A landscape with many peaks, sampled at points; each row gives a point and its height.
From any point a climber steps to the highest of the 4 points nearest to it. It stops when none of these is higher. Distance is the straight distance between rows; heights are no part of it.
z563: [ 12,  16,  -1, -25,  23, -41,  42,   4,  28, -17, -90,  30,  -9,  40, -23,
 -30, -40,  73,   9,  29,  12, -17, -28, -21, -21,  20,  50,  50,   4, -47,
  -4, -57,   3]  h=2.52
z667: [-24,  -9,  13,   9,  -1,   8,  12,  17,  20,   4,  10,  20, -23,  47, -12,
  17, -22,  15,  21, -17, -17,   2,  -8,   1, -16, -26,  13, -18,  10, -13,
   1,  12, -30]  h=3.92
z854: [ 10,  34, -58,  -9,   3, -20,  22, -19, -51,  13, -64, -24,  17,  17,  30,
  16,  34,  -5,  10,  -9,   9, -46, -37, -11,  16,  39,   4,  -5,   9, -21,
 -32, -19,  16]  h=6.21
z96: [-35,  -2,  36,  -2,  32,   7,  22,   6,  28,  -5,  -7,  37,   1,  14, -49,
  24, -12,   8,  -2,  28, -12,  -8,   3,  25,   9, -25, -27,  -2, -29, -58,
  60,  19, -48]  h=7.06
z969: [ 15, -24,  36, -25,  17,  28,  20,  -4,  46,  21,  43,  42,  -7, -28,   0,
  -7, -13,   3,  -6,  31, -15,   6,   8,  11,  10,   3, -17,  12,   1, -19,
  80, -26,  -4]  h=6.41
z169: [ -2,  13,   0,  36, -26,  29, -25,   5, -47, -31, -33, -18,  55, -23, -28,
  16,   9, -20,   0,  11,  19,  47,  28,  -4,   6, -38, -38, -11, -24,  21,
 -13,  33,  26]  h=5.58
z435: [ -9,  -8,  38, -10,  -4,   5,  19,  23,  26,   7,  31,  28,  -4,  26,   1,
  -5, -44,  31,   5,   2, -30,   3, -21,  -8, -47, -20,  19,  -6,  19, -16,
  25,   5, -19]  h=5.40
z961: [ 14,  -6,  42, -31, -25,   8, -21,  31,  28,  42,  45,  16, -20,  -2,  50,
 -38, -45,  13, -14,  -1, -13,   0, -25,  -3, -29,  18,  21,  31,  18,  42,
  22, -33, -22]  h=6.16
z670: [ -6,  14,  -6,  30, -35,  46, -26,   0, -42, -22, -18, -14,  34, -29, -26,
  36,   7, -33,  11,   8,  12,  42,  36,  -4,  23, -36, -46, -13, -13,  21,
 -12,  29,  19]  h=5.46
z552: [ 37, -24,  41,  -6,  -2,  19,   2,   3,  -9,  26,  43, -10, -35, -38,  34,
 -17, -18,   8,  24, -13,  -9,  49,   5,  16, -27,  -2, -13, -10,  30,  16,
  33, -41, -22]  h=5.97
z951: [ 27, -23, -48, -25,  11, -53,  -9, -38, -31,  19,   5, -34, -26,  30,  25,
 -24,   8,  -5,  16, -27, -27,  -8,  -9,   4,  10,  41,  44,  -7,  18,  32,
 -26, -35,  37]  h=3.77
z916: [-18,  -8,  67,  -3,  30,   5,   4,   1,  51,  -3,  13,  44,   3,  21, -37,
  19, -32,  11, -10,  33, -11,   0, -10,  10,   1, -10,   7,  15,   0, -75,
  81,  24, -26]  h=6.98
z432: [ 22, -37,  20, -42,   8,  45,  -4, -12,  55,  31,  54,  44, -20, -54,  30,
 -49,  -9,   1, -21,  25,   5,  13,  33,  16,  18,  16, -23,  33, -36,  16,
  60, -32,  -4]  h=3.95
z799: [ -2,  28,   7,  42, -19,  49, -12,   5, -18, -23, -51,  -2,  48,  33, -38,
  14,  38,  -9, -17, -23,  30,  24,  23,  -2, -12, -36, -43,  -2, -31, -23,
   8,  60,   0]  h=6.13
z962: [ 12,  45, -35,   4,   8, -17,  30,   1, -70,  -7, -97, -34,  47,   8,  13,
  25,  35,  -8, -21,  -1,  34, -35, -65, -22,  14,  34,  -6, -13,  -1, -38,
 -19, -11,   9]  h=3.93
z705: [-43,  20,  21,  -5,  -6, -27,  29,  -3,  62, -18, -25,  22,  18,  47, -28,
 -50, -45,  40, -11,  25,   1, -15, -13, -20, -17,   8,  52,  22,  24, -37,
  -9, -23,  -7]  h=3.96
z405: [-33,   0, -27, -10,  20, -48,  38,  -7,  38,  -4, -38,   8,  -3,  47, -25,
 -25, -26,  39,  -4,  -2,  -5, -39,   0, -12, -11,   9,  43,  10,  24, -21,
 -32, -17, -10]  h=1.93
z608: [-24, -24,  16,  -9,  44,  15,  27,   5,  29, -11,  40,  27, -10, -33, -44,
  10, -17,   8, -10,  22,  -8,   6,  26,  26,  14, -14, -23,  -9, -31, -43,
  55,  -6, -33]  h=7.01
z937: [ -5,  26, -29,  33, -10,  14, -19,  15,   6, -13, -35,  -5,  13,  42, -16,
  14,  40,  -4, -20, -23,  28, -20,   3,  -8,  -7, -25,  -4,   0,  -6,  -6,
 -19,  54,  -6]  h=3.88
z358: [ 29,  29, -32,  35,  22, -13,   6,  17, -39, -26, -54, -45,  54,  18, -27,
   7,  27,   0, -35, -16,  57,  -2, -30, -25,  11,   6,  -1, -15,  -6, -13,
 -36,  69,  20]  h=5.75
z856: [-49,   6,  19,   8,  11,  15, -18,   2,   4, -20,  13,  11,   1, -30, -52,
  29,  38, -32,  -8,  -2,  -8, -12,  40,  38,  35, -14, -49, -15, -29, -32,
  30,   7, -34]  h=6.94
z531: [ 27,  24, -42,   7,   9, -21,  19,  -3, -68,  -8, -55, -55,  45,  -1,  36,
  17,  31, -27, -18,  16,  31, -29, -49,  -8,  10,  33,   4, -15,   3, -22,
 -47,  12,  37]  h=4.78
z416: [ 25,  -7, -49,   1, -34,  -9, -43,   6, -28, -10,  22, -31,  -7, -35,  32,
  34,  -2, -37,  33,   5,   4,  28,   8, -10,  12, -35,   3, -11,  -8,  48,
 -33,  17,  40]  h=4.66
z14: [ 37,  -8, -16, -45,  33, -48,  17, -23, -18,  12, -23, -16, -18,  26,  13,
 -26,   2,  30,  20, -28, -29, -10, -24,  11,   0,  47,  37,  13,  11,  24,
 -37, -73,  28]  h=4.92
z882: [ 40,   7, -24,  34,  -4,   7, -18,   5, -38, -22, -18, -30,  53,   2, -21,
  28,  26,  -7, -25,  -3,  52,  36,   4, -16,  -3, -24, -13, -15, -15,  24,
 -46,  60,  23]  h=5.78
z430: [ -6, -34,  18,  -4,  34,   8,  38, -12,  21,  -3,  57,  29, -17, -45, -26,
 -24,   5,  -3, -15,   5,  -7,  24,  37,  26,   7,   4, -36,  -8, -20, -25,
  58, -15, -25]  h=6.89
z663: [-12,  -5, -34,  -8,   0, -42,  10, -12,  10,  10,  -4, -14,  -5,  39,  -3,
   0,   9,  13,   2, -30,   0, -18,   3,  -2,  -8,   7,  45,   6,  23,  13,
 -27,  16,  -9]  h=0.97
z863: [-39,  19,  41,  45,  -5,  31, -33,   4, -33, -30,   9, -15,  38, -52, -33,
  15,  39, -49, -25,  10,  12,  31,  45,  11,  51,   6, -60, -21, -40, -12,
  15,  24,  20]  h=5.19
z28: [-14,   5,  73,  -8,  -7,   7,   7,  15,  53,  14,  29,  48, -12,  21,   8,
  -8, -39,  14, -15,  35, -14,  -2, -27, -16, -32,   7,  32,  25,  13, -34,
  43, -11, -13]  h=6.11
z701: [-33,   9,  30,  24, -19,  43, -18,  12,   7, -15, -37,  25,   8,  10, -64,
  31,  32, -26,  -4,  14,   4, -12,  14,  28,  19, -16, -51,  -4, -37, -49,
  42,  36, -47]  h=6.47
z323: [-11,  19, -36,  27,   2, -22,  -6,  -1,  21,  -6, -33, -15,   8,  36, -10,
  12,  38,  17, -12, -23,  14, -30,  11, -19,   7,   4,  15,   0,   3,  -7,
 -34,  43,   4]  h=1.07
z846: [ 41,  10, -62,  -3,  21, -14,  -7,  -4, -75,  -1, -30, -55,  22,  -8,  48,
  13,  21, -38,   0,  27,  12,  -3, -57,   6,   8,  45,   5, -24,   1,   3,
 -73, -10,  45]  h=4.89
z428: [ 17, -46,  20, -23,  27,  37,   6, -26,  44,  20,  65,  29, -21, -69,  15,
 -69,  -4,  10, -22,   7,   0,  29,  35,  19,  14,  13, -24,  16, -35,  10,
  46, -39, -23]  h=6.46
z572: [ 21, -14, -40,  -8,   4, -42,   9, -15,  -2,  -4,   4, -25, -27,  24,  15,
 -31,   0,  18,   7, -37, -21,  -5,   2,   2, -21,   7,  40,  -4,  22,  39,
 -11, -25,  14]  h=3.28
z88: [-19,  -4, -39,  -1,  12, -40,  31, -15,  23,  -6, -36,   5,  -3,  41, -17,
   3,  20,  20,  -7, -21,   6, -41,   7, -17, -10,  12,  34,   6,  17,   2,
 -38,  16,  -6]  h=0.19
z84: [ 25, -29,   1, -17, -17, -23,   2,   7,   0,  12,  44, -17, -19,   9,  37,
 -31, -21,   8,  23, -27, -19,  15,  -1,   2, -32, -23,  33, -15,  24,  47,
 -12, -17,  -1]  h=5.49
z173: [-11,   4,  64, -40, -42,  11,  -9,  35,  50,  37,  49,  28, -18,  28,  30,
 -25, -48,   8, -18,  18, -12,  -9, -28, -26, -31,  25,  33,  43,  26,  13,
  18, -36, -13]  h=5.77
z448: [ 27, -33,  24, -15,  25,  38,  10,  -4,  40,  26,  54,  25, -22, -43,  18,
 -38, -13,   4, -15,  11,   3,  22,  12,  14,   3,  11, -36,  13, -19,  -7,
  65, -30, -13]  h=5.69
z956: [  7,  11, -67,   3,   4, -23,  -5, -29, -30,   4, -23, -34,   7,  -4,  32,
  11,  33,  -5,   0,  -6,   8, -31, -36,  -9,  23,  30,  20,  -5,   8,  12,
 -57,  23,  42]  h=4.13
z574: [ -7,  37, -26,  28,  11, -13,  20,   2, -15,  -6, -71, -33,  27,  20,  -8,
  -7,  35,  20, -39, -25,  39, -49, -27, -23,   5,  22,  16,   1,  -4, -45,
 -27,  29,   4]  h=3.78
z980: [ 28,  -6, -61, -22,   9, -25, -18, -21, -56,   2,   4, -48, -10,  -1,  42,
   0,  17, -29,  37,   7, -10, -24, -35,   0,  12,  43,  23, -13,   5,  25,
 -55,  -8,  58]  h=4.30
z739: [ 21, -28, -32, -16,  -3, -41, -25,  -8, -12,  10,  24, -38, -21,  10,  40,
 -21,  -7,  -9,  25, -43, -16,  -2,  -2,   0,  -5, -18,  32, -15,  20,  54,
 -27,   6,  29]  h=3.72
z579: [-44,  -1, -27,   7,  14, -22,  22,   1,  37, -16, -43,   2,  10,  59, -22,
   1,   7,  26,   6, -15,   9, -42,  -3, -20, -12,  14,  35,  -1,  12, -24,
 -38,  20, -17]  h=7.03
z539: [ 11,  31,  -7,  39, -26,  39, -25,  14, -16, -29, -43,  -4,  41,   3, -22,
  23,  24, -11,  -1, -13,  17,  19,  23,  -8,   2, -41, -43,  -4, -17,   1,
 -15,  46,   4]  h=5.87
z485: [  42,   10,  -10,  -60,   14,  -24,  -38,  -11,    4,   18,   -5,   -3,
  -12,   -1,   45,  -61,  -36,   23,  -39,  -19,  -31,  -34,  -26,    4,
  -21,   27,   55,   44,   12,   65,  -21, -100,   14]  h=3.80
z429: [ 19,   0, -27,  12, -27,  -2, -37,   9, -43, -18,   6, -23,  15, -60,  28,
  44,  -4, -36,  18,   7,  -1,  53,  35, -13,  13, -52, -32, -18, -13,  52,
 -31,   8,  36]  h=5.30
z224: [ 21, -33,  58, -53, -10,  39, -33,   2,  47,  52,  56,  26, -37, -17,  38,
 -18, -28,  17, -10,  19,  -2,  11, -17,  -5,   3,  30, -10,  36,  -6,  37,
  49, -34, -22]  h=6.15
z68: [ -7,   0, -17,  15, -39,  19, -21,   2, -40,  -9,   8, -12, -17, -42,   1,
  42,   3, -32,  39,  -2,   4,  39,  30,   4,  31, -31, -41, -12,   7,  26,
   2,   5,  26]  h=5.43
z932: [-37,  25,  44,  48, -11,  33,  -9,   2, -27, -32, -14,  -8,  44, -26, -49,
  -4,  45, -26,  -9,  18,  16,  31,  42,  29,  30,  -6, -56, -35, -37, -26,
  17,  28,  29]  h=6.03
z131: [-24,   2,   7,  17, -12,  20, -11, -14,  -9, -14,  15,  14, -12, -32, -19,
  41,  14, -37,  25, -12,  -1,  15,  44,  22,  11, -22, -39, -12,  -5,  -8,
  17,  -5, -28]  h=6.54
z86: [ -2,  -7,  64, -18,  27,  17,  15,  -2,  56,  22,  25,  52,  -3,  -6, -19,
   2, -24,  21,  -7,  38, -24,  11,  -9,   9,  -3, -16,  -4,  20, -13, -51,
  79,  -6, -17]  h=6.90
z281: [-22,   3, -11,  -6,  30, -43,  41,   7,  37, -17, -52,  16,   5,  45, -40,
 -35, -35,  53,  -5,  13,  -1, -27,  -9, -19,  -8,   5,  51,  31,   7, -24,
 -14, -26,  -9]  h=3.06
z630: [-11,  14,  -2,  23, -28,  35,  -7,  14,  -6,  -6, -18,  12,  -2,  25, -18,
  49,  15, -21,  28, -17,   5,   2,  25,   0,  -2, -36, -19,  -8,   1,   8,
   1,  37, -16]  h=4.52
z176: [ 33, -13,  -7, -22,   2, -34, -15,  -3,   2,  10,  16, -27,  -6,  10,  35,
 -72, -29,  20,  -5, -21, -33, -14,  -9,   3, -29,  18,  50,   5,  17,  64,
 -21, -53,   6]  h=3.97
z732: [-44,  17,  16,  18,  -7,  28,  -4,  17,   8, -12, -25,  28,  -6,  51, -37,
  39,  -6,  -9,  13, -10,   5,  -9,  11,   9, -10, -32, -17,  -5, -17, -34,
   9,  41, -48]  h=4.93
z136: [-35,   4,  39,  10, -10,  -4,  29,   9,  61,  -9,   9,  22,   4,  47,  -5,
 -25, -51,  36,   4,   9,  -9, -20, -22, -22, -40,  -1,  36,  19,  32, -27,
  12,   0,  -5]  h=5.05
z11: [  6, -24,  58, -53,   9,  20,   5,  -1,  81,  50,  45,  70,   3, -15,  14,
 -10, -25,   9, -12,  26,   4, -10, -12,  -1,  10,  14,  -9,  45,  -2, -33,
  84, -27,   0]  h=4.90
z81: [ 20, -33,  22,   5,  16,  21,  15, -24,   4,  11,  64,  13, -37, -64,   0,
 -23,   1,   4,  -1,   1,  -5,  37,  22,  17,   5,   3, -35, -11,  -7,   4,
  41, -40, -18]  h=6.51
z985: [ 18, -21,  38, -59,   3,  39, -11, -10,  72,  49,  54,  44, -12, -34,  25,
 -30, -10,   2,  -3,  24,   7,  12,   7,   7,  18,  18, -19,  43, -21,  11,
  69, -33,  -5]  h=3.35
z53: [ -6,   7,  -4,  26, -26,  17, -37,  10, -49, -16,  -6, -17,  47, -66,   4,
  36, -10, -38,  13,  25,  13,  52,  39, -13,  25, -30, -46,  -9, -16,  54,
 -29,  17,  25]  h=5.44
z754: [  5, -28,   8,  14,   3,  16,   7, -10, -27,   9,  50,   9, -46, -60,  -2,
  10,  -6, -11,  37,  -5, -19,  31,  25,  23,   5, -14, -45, -19,   9,  11,
  35, -31, -29]  h=6.06
z354: [-30,   8,  12,  27, -31,  37, -14, -10, -34, -17,  13,   2,  -1, -55, -10,
  22,  14, -33,  13,   3,   3,  23,  39,  17,  28, -10, -58, -18, -15,   7,
   6,   4,  -7]  h=6.05
z768: [ 35, -24, -17, -42,  24, -48, -16, -30, -17,  19,   8, -45, -13,  10,  31,
 -44, -25,   8,  10, -43, -39, -15, -25,  13, -20,  30,  67,  -4,  27,  56,
 -17, -56,  30]  h=4.20
z828: [-42,   9,  -3,   2,  14, -18,  31,   5,  45, -19, -37,  18,   5,  56, -32,
 -18, -24,  28,   0,   7,  -7, -20,  -6, -24, -26,  -7,  34,   8,   9, -32,
 -19,  16, -31]  h=1.73
z260: [-28, -15,   4,  11, -13,  13, -15,  -8, -20,   2,  47,  -4, -28, -71, -11,
  31,  14, -43,  21,   8,  -3,  29,  36,  22,  36,  -2, -56, -29,  -3,   7,
   7, -24,   5]  h=6.04
z227: [ -9, -22,  41,  -3,  10,   8,  20,  16,  12,   5,  28,  35, -21,  23,  -7,
  18, -29,   4,  16,  13, -18,  17,   0,  13, -23, -17,  -5, -15,  12, -23,
  34,  11, -41]  h=7.04
z909: [ 19,  12, -53,  15,   3, -19,  -1, -23, -17,   4, -34, -24,   7,  14,  17,
   9,  41,   4,  -5, -17,   7, -43,  -5, -11,  10,  20,  21,  -4,  12, -12,
 -38,  40,  26]  h=2.70
z966: [  5, -29,  30,  -5,  -6,  11,  23,  11,  -2,  11,  37,  12, -26,   4,  16,
   0, -22,  17,  19,  -4, -23,  25,   6,   3, -19, -15,   0, -15,  21,  10,
  28, -12, -26]  h=5.57
z983: [ 35, -14,  29, -12, -12,   8,  -9,  14,  -6,  22,  47,  -8, -21,  -7,  57,
 -26, -29,   6,   6, -21, -16,  30,  -6, -12, -38, -19,  13,   6,  35,  47,
  23, -29, -22]  h=6.50
z737: [-45, -13,  19,  28,  -7,  15, -34, -14, -19, -25,  66, -30,  14, -97,  22,
  15,  31, -39, -34,  19,   2,  42,  31,  -5,  70,   1, -63, -44, -35,  25,
 -23,  23,  22]  h=5.25
z313: [-36,  -9,  30,   3,  20,   7,  26,  -3,  11,  -1,   1,  21, -11, -10, -56,
  29,  10, -13,   5,   9, -10,  -8,  24,  22,  12, -18, -45, -10, -17, -47,
  54,  10, -41]  h=7.02
z104: [ 49,  -1, -59,  21,  14, -19, -18,   8, -51, -28, -18, -39,  31, -23,   4,
  21,  36,  -9, -29,   4,  40,  18, -19,  -7,   0,  14,  16, -25, -17,  24,
 -74,  48,  41]  h=5.56
z348: [-34, -22,   5,   9,  25,  13,  13,  -5,  -2,  -6,  33,  19, -21, -35, -38,
  21,  20, -21,  -4,   0,   1,  12,  34,  35,  32, -10, -48, -18, -19, -22,
  36,  -2, -28]  h=6.96
z946: [ 24,  29, -33,  36,  -9,   6, -11,  10, -33, -17, -34, -26,  48,  17,  -3,
   8,  35,  12, -26, -23,  53,  -3,  -4, -23,   2, -20,  -3,  -8,  -9,  -3,
 -31,  75,  27]  h=6.40
z407: [ 56,  26,  -4, -64,   5, -40, -14,   1,  27,   8, -48,  26, -13,  25,   7,
 -37, -44,  52, -16,   7, -17, -35, -21,  -4, -17,  26,  54,  64,  -3,  21,
 -16, -95,  15]  h=3.55
z439: [-21,   2,  15,   7, -12,  23,   5,   4,  -3,  -7,   3,  20, -27,  19, -30,
  43,   4,  -8,  31,  -7,  -5,   5,  16,   3,  -9, -25, -32,  -1,   1, -18,
  11,  29, -38]  h=5.70
z361: [-28,  28,  40,  23, -15,  42, -21,   3, -17, -32, -21,  -2,  22, -22, -65,
  17,  37, -24, -12,  19,   6,  -5,  33,  29,  22, -15, -59,  -5, -33, -28,
  24,  35, -16]  h=6.68
z94: [ 36,  -4, -66,   2,  15, -23, -31,  -2, -50,   4,  13, -60, -11, -17,  51,
   4,  22, -35,   8,  29,   7,   3, -38,   5,   5,  24,  14, -25, -17,  33,
 -73,  15,  47]  h=5.02
z346: [ 25, -24,  48, -28,   4,  49, -12,   4,  38,  53,  48,  29, -37, -36,  31,
 -28, -12,  12,  -3,   6,  -4,  20,   5,   2,   6,  29, -27,  19, -10,  20,
  58, -41, -20]  h=5.41
z804: [  8,  17, -31,  29, -14,  19, -23,   9, -19, -12, -15,  -8,   9,  22,  -7,
  28,  24, -12,   6, -23,  14,  -6,  16,  -9,  -2, -31,  -8,   8,   6,  21,
 -34,  52,   6]  h=3.79
z894: [-24, -17, -14,   3,   4, -19,  20,   3,  26,  -9,  -1,   8,  -6,  45, -14,
  -1,  -3,  21,   2, -25,  -9, -16,   6, -16, -21, -15,  22, -14,  14,  -2,
 -25,  26, -12]  h=0.46
z721: [   6,   44,  -26,   -3,   11,  -23,   29,   -8,  -49,   11, -102,  -18,
   14,   30,   17,   13,   40,   15,   -2,   -3,    8,  -57,  -40,  -21,
   18,   36,    8,    7,   14,  -37,  -27,  -27,   -3]  h=3.67
z97: [-45, -11,  11,  23,  -9,  19, -21,  -7, -16, -19,  60,  -1, -14, -70, -10,
  23,  43, -52, -15,   6,  -2,  21,  45,  25,  53,   7, -56, -21, -18,   4,
   4,  -5,  11]  h=5.76
z137: [ 15,   6, -31,  17, -32, -15, -23,  -3, -11,  -1,  15, -13, -18,   7,  16,
  29,  14,  -5,  31, -22,   6,   2,   9,  -5,  -1, -20,  24,  -8,   7,  32,
 -20,  28,  16]  h=2.22
z360: [ -3,   9,   7, -33,  -3, -32,  27,  16,  52,  -5, -14,   8,  -5,  18,   0,
 -57, -39,  43, -13,   5, -21, -24, -17,  -5, -40,  16,  55,  31,  26,  16,
 -10, -31,  13]  h=3.59
z287: [  8, -15,   4,   7, -29,  -9,   4,   3,  -7,   5,  37, -13, -46,   1,   7,
   2, -17, -17,  33, -27,   1,  28,  22,  -2, -25, -33,   5, -10,  30,  33,
   6,  12,  -9]  h=6.29
z50: [-22, -17,  38,  16,   3,  10,  27,  23,  15,  -4,   4,  34,  -5,  36, -29,
  17, -27,  19,  13,  15, -15,  -3, -12,   8, -22, -23,  15, -10,   0, -43,
  38,  27, -39]  h=6.01
z388: [  2,  19,  -4, -52, -13, -16, -38,   9,  34,  24,   4,   3,  -7,   0,  50,
 -57, -52,   9, -29, -10, -19, -32, -26,  -3, -36,  33,  42,  48,  28,  66,
 -16, -69,  -3]  h=3.68
z601: [ 15,   1, -71,  -8,  -1, -34,  -4, -22, -22,   9,   3, -38, -10,  19,  34,
   3,  24,  -6,  23, -26,   1, -22, -10,  -4,  13,  20,  40,  -5,  11,  23,
 -42,  14,  37]  h=2.73
z925: [-12,  33,  14,  34, -30,  54, -17,   9,  -9, -17, -41,   5,  15,  25, -34,
  32,  46, -18,   1,   1,  17,  18,  14,  18,  13, -30, -41,  -1, -37, -23,
  19,  42, -15]  h=6.33
z132: [ 52,  -5, -63,   7,  27, -26, -27,   0, -66, -15,   8, -55,  24, -28,  43,
   9,  19, -33,  -4,  25,  18,   7, -44,   4,  -3,  26,  10, -34, -11,  22,
 -83,  20,  49]  h=5.29
z620: [-12,   8, -34, -13,  16, -48,  31, -13,  -8,   8, -62,   7,  -9,  39, -15,
   1,  11,  32,   6, -14,   5, -44, -13, -11,   6,  35,  34,  15,  14, -21,
 -32, -25, -14]  h=3.05
z292: [ 10,  -5, -15, -42,  32, -53,  42, -12,   4,   6, -49,   4,  -8,  34, -10,
 -37, -18,  45,  12, -17, -15, -20, -16,  -5, -12,  25,  43,   2,   8,  -2,
 -43, -48,   3]  h=6.60
z523: [-46,   6,  15,  29, -18,  25, -28,  -4, -36, -24,  33, -24,  16, -81,   0,
  33,   7, -57,  -5,  25,  -2,  40,  40,   9,  54,   3, -61, -25, -23,  16,
 -11,  -8,  21]  h=5.67
z30: [ 17, -11,  48, -17, -16,  16,  17,  28,  35,  34,  39,  33, -19,   8,  37,
 -15, -48,  25,  -5,   8, -19,   7, -22, -13, -33,  -4,   7,   9,  23,   2,
  35,  -7, -11]  h=5.59
z411: [-17,  -8,  60,  -3,  17,   7,  12,  13,  46,  -1,  19,  44,   7,  20, -11,
   2, -37,  22,  -2,  31, -18,   4, -26,  -3, -15, -15,  14,   8,  12, -53,
  61,   7, -18]  h=6.75
z114: [-12, -15, -10,  16, -15,  -2,   3,   8,  -5,   3,   9,  11, -12,  25,  -7,
  17,   5,  -6,  23, -23,  -8,   5,   8,  -3, -21, -27,  11,  -7,  19,  22,
  -2,  25, -16]  h=2.01
z455: [ 10,  16, -14,  18, -27,  18, -15,   4, -16, -12,   2,  -3,  -6,   2,  -2,
  37,  11, -24,  36, -11,   9,  22,  25,  -5,   2, -46, -28,   1,   6,  13,
  -6,  28,   1]  h=3.90
z726: [ 30,  11, -58,  20,   8, -18,   2,  -4, -62,  -3, -33, -56,  37, -17,  13,
   8,  26, -26, -18,  15,  29, -22, -38,   1,  11,  29,   9, -29,  -2,   2,
 -60,  25,  43]  h=5.23
z263: [-36,  23,  76,  -9, -34,  -4,  15,  -3,  68,   5,  12,  48,   3,  46, -12,
 -29, -46,  28,  -2,  35, -17, -19, -38, -21, -21,  12,  49,  41,  20, -67,
  38,  -1,  -5]  h=6.52
z712: [  2, -14,   1,  -4,  -3, -30,  21,   8,  16,  -1,  22,  -9, -11,  27,  18,
 -39, -34,  23,  -2, -19, -33,  -2,  -5,  -4, -45,  -9,  43,  -5,  14,  33,
  -6, -20,   1]  h=4.40
z795: [  8,  37, -42,  19,  14,  -9,  16, -12, -31,  -2, -64, -30,  38,  19,  12,
  18,  40,   3, -25,  -8,  26, -48, -22, -16,  19,  31,  14,  -6,   5, -26,
 -35,  14,  17]  h=3.50

Where does a climber stop that starts at each point below?
z601 => z946
z909 => z946
z169 => z96
z429 => z96
z531 => z946
z846 => z946
z432 => z96
z663 => z983
z137 => z96
